Each row is a point on a tangle of strands that fork, close into loops and nearly touch. The rows are in no order.
In the rows, zero is written as 100.
Two points are linked if the straight distance between their rows is under 56.2. Some points are linked to none.
J179: [81, 140, 92, 105, 125, 95, 111, 126, 78, 102, 99, 62, 138, 69, 122, 75, 142]
J357: [112, 93, 95, 105, 18, 113, 111, 75, 104, 62, 71, 79, 77, 85, 81, 95, 73]
J678: [89, 93, 81, 89, 177, 86, 102, 170, 93, 96, 119, 93, 118, 126, 94, 97, 139]
J818: [127, 78, 83, 112, 22, 115, 100, 85, 111, 48, 67, 74, 85, 77, 94, 103, 61]
J96: [87, 113, 106, 118, 105, 110, 94, 78, 95, 133, 120, 87, 121, 78, 134, 101, 109]
J5: [130, 88, 78, 122, 78, 116, 78, 89, 120, 71, 87, 78, 110, 82, 131, 119, 68]
J483: [133, 73, 91, 99, 134, 122, 83, 112, 127, 105, 122, 119, 105, 123, 98, 130, 89]
J615: [86, 106, 127, 78, 123, 68, 108, 101, 95, 128, 103, 159, 74, 125, 72, 97, 105]
J548: [99, 106, 75, 86, 155, 99, 107, 170, 91, 80, 100, 70, 128, 114, 94, 90, 142]
J654: [104, 75, 90, 95, 170, 116, 90, 134, 113, 117, 138, 116, 112, 125, 99, 117, 121]
J191: [86, 131, 88, 98, 142, 93, 115, 145, 82, 97, 102, 67, 140, 84, 114, 79, 145]
J918: [87, 123, 77, 92, 158, 87, 113, 162, 85, 90, 105, 73, 136, 95, 107, 81, 150]
J475: [89, 120, 105, 97, 51, 101, 121, 83, 83, 89, 72, 83, 93, 90, 81, 83, 102]
J657: [116, 100, 90, 110, 105, 125, 87, 103, 111, 97, 102, 78, 121, 92, 120, 109, 100]
J708: [85, 96, 102, 130, 61, 106, 80, 42, 99, 106, 107, 81, 98, 72, 142, 95, 77]
J832: [102, 111, 101, 98, 117, 109, 102, 108, 97, 112, 103, 91, 117, 102, 106, 101, 117]
J106: [84, 115, 117, 84, 129, 61, 110, 113, 88, 125, 108, 137, 93, 120, 87, 94, 118]
J558: [113, 64, 97, 98, 161, 122, 82, 118, 120, 122, 140, 139, 105, 125, 100, 124, 103]
J237: [145, 72, 75, 113, 63, 111, 80, 96, 124, 56, 73, 84, 97, 85, 112, 131, 54]
J693: [101, 105, 97, 102, 31, 109, 117, 77, 93, 71, 71, 74, 82, 86, 74, 90, 88]
J833: [101, 74, 96, 117, 19, 100, 87, 44, 111, 66, 84, 83, 73, 76, 110, 97, 53]
J553: [91, 92, 96, 78, 157, 63, 104, 162, 91, 89, 100, 123, 86, 146, 65, 90, 116]
J367: [95, 93, 117, 113, 75, 105, 90, 48, 104, 128, 118, 113, 91, 95, 118, 106, 80]
J490: [91, 81, 89, 88, 181, 95, 97, 151, 103, 112, 132, 113, 110, 128, 90, 110, 127]
J554: [129, 81, 94, 93, 117, 119, 96, 110, 118, 101, 106, 110, 102, 124, 91, 118, 93]
J634: [108, 91, 123, 84, 76, 103, 107, 72, 121, 120, 93, 145, 66, 123, 68, 113, 73]
J148: [112, 90, 117, 74, 94, 101, 108, 98, 115, 104, 87, 139, 70, 133, 55, 111, 84]
J197: [104, 83, 112, 108, 46, 103, 89, 48, 114, 109, 99, 111, 76, 98, 104, 112, 65]
J296: [93, 83, 100, 127, 43, 103, 76, 39, 105, 82, 95, 83, 87, 70, 133, 97, 58]
J658: [106, 68, 105, 112, 26, 99, 85, 40, 119, 85, 89, 108, 68, 90, 102, 111, 47]
J770: [136, 70, 71, 116, 31, 105, 85, 89, 119, 37, 62, 77, 83, 73, 109, 123, 49]
J626: [112, 118, 87, 91, 114, 112, 117, 137, 89, 74, 82, 70, 120, 101, 90, 87, 125]
J653: [83, 102, 130, 98, 101, 92, 96, 61, 99, 152, 126, 149, 84, 105, 99, 105, 91]
J67: [113, 86, 108, 79, 122, 104, 102, 112, 114, 110, 106, 134, 85, 134, 69, 113, 96]
J531: [112, 115, 76, 94, 137, 121, 111, 161, 94, 67, 87, 55, 134, 99, 93, 89, 134]
J688: [120, 114, 81, 108, 78, 132, 110, 116, 97, 63, 77, 56, 119, 77, 101, 93, 100]
J814: [91, 95, 120, 71, 139, 71, 110, 128, 101, 114, 101, 159, 64, 142, 62, 94, 102]
J862: [127, 91, 86, 115, 95, 122, 81, 96, 119, 86, 94, 81, 115, 90, 124, 115, 85]
J977: [82, 100, 117, 122, 72, 103, 82, 44, 100, 127, 114, 98, 92, 83, 132, 99, 84]
J417: [66, 149, 104, 110, 99, 90, 117, 101, 65, 110, 97, 65, 129, 58, 127, 68, 135]
J757: [66, 148, 109, 105, 86, 78, 119, 92, 59, 106, 87, 76, 114, 69, 113, 67, 128]
J259: [96, 123, 98, 91, 108, 92, 112, 120, 83, 96, 93, 85, 118, 102, 90, 85, 129]
J374: [67, 116, 118, 117, 105, 92, 93, 57, 86, 154, 133, 108, 113, 77, 139, 96, 111]
J227: [91, 93, 112, 74, 147, 67, 109, 145, 101, 98, 97, 143, 73, 149, 61, 93, 107]
J773: [81, 135, 106, 103, 73, 92, 119, 89, 71, 97, 82, 77, 106, 80, 96, 78, 116]
J252: [94, 104, 106, 85, 140, 81, 107, 123, 92, 116, 111, 121, 100, 121, 86, 99, 121]
J62: [99, 94, 128, 92, 89, 103, 100, 68, 112, 134, 111, 145, 73, 115, 89, 116, 78]
J893: [76, 109, 126, 107, 106, 90, 99, 63, 90, 156, 129, 131, 101, 88, 122, 103, 110]

A fork is a point with three links, a tip a point with one. Leave the first point through the second and follow the links. Name the first fork or tip that comes.
J615, J814 -> J553
J259, J626 -> J548
J62, J653 -> J96
J814, J615 -> J252

Name the points in between on the shortest way along the links from the first point to the second, in order.
J833, J367 -> J658 J197
J654, J62 -> J558 J483 J554 J67 J148 J634
J374, J148 -> J893 J653 J62 J634
J296, J367 -> J708 J977
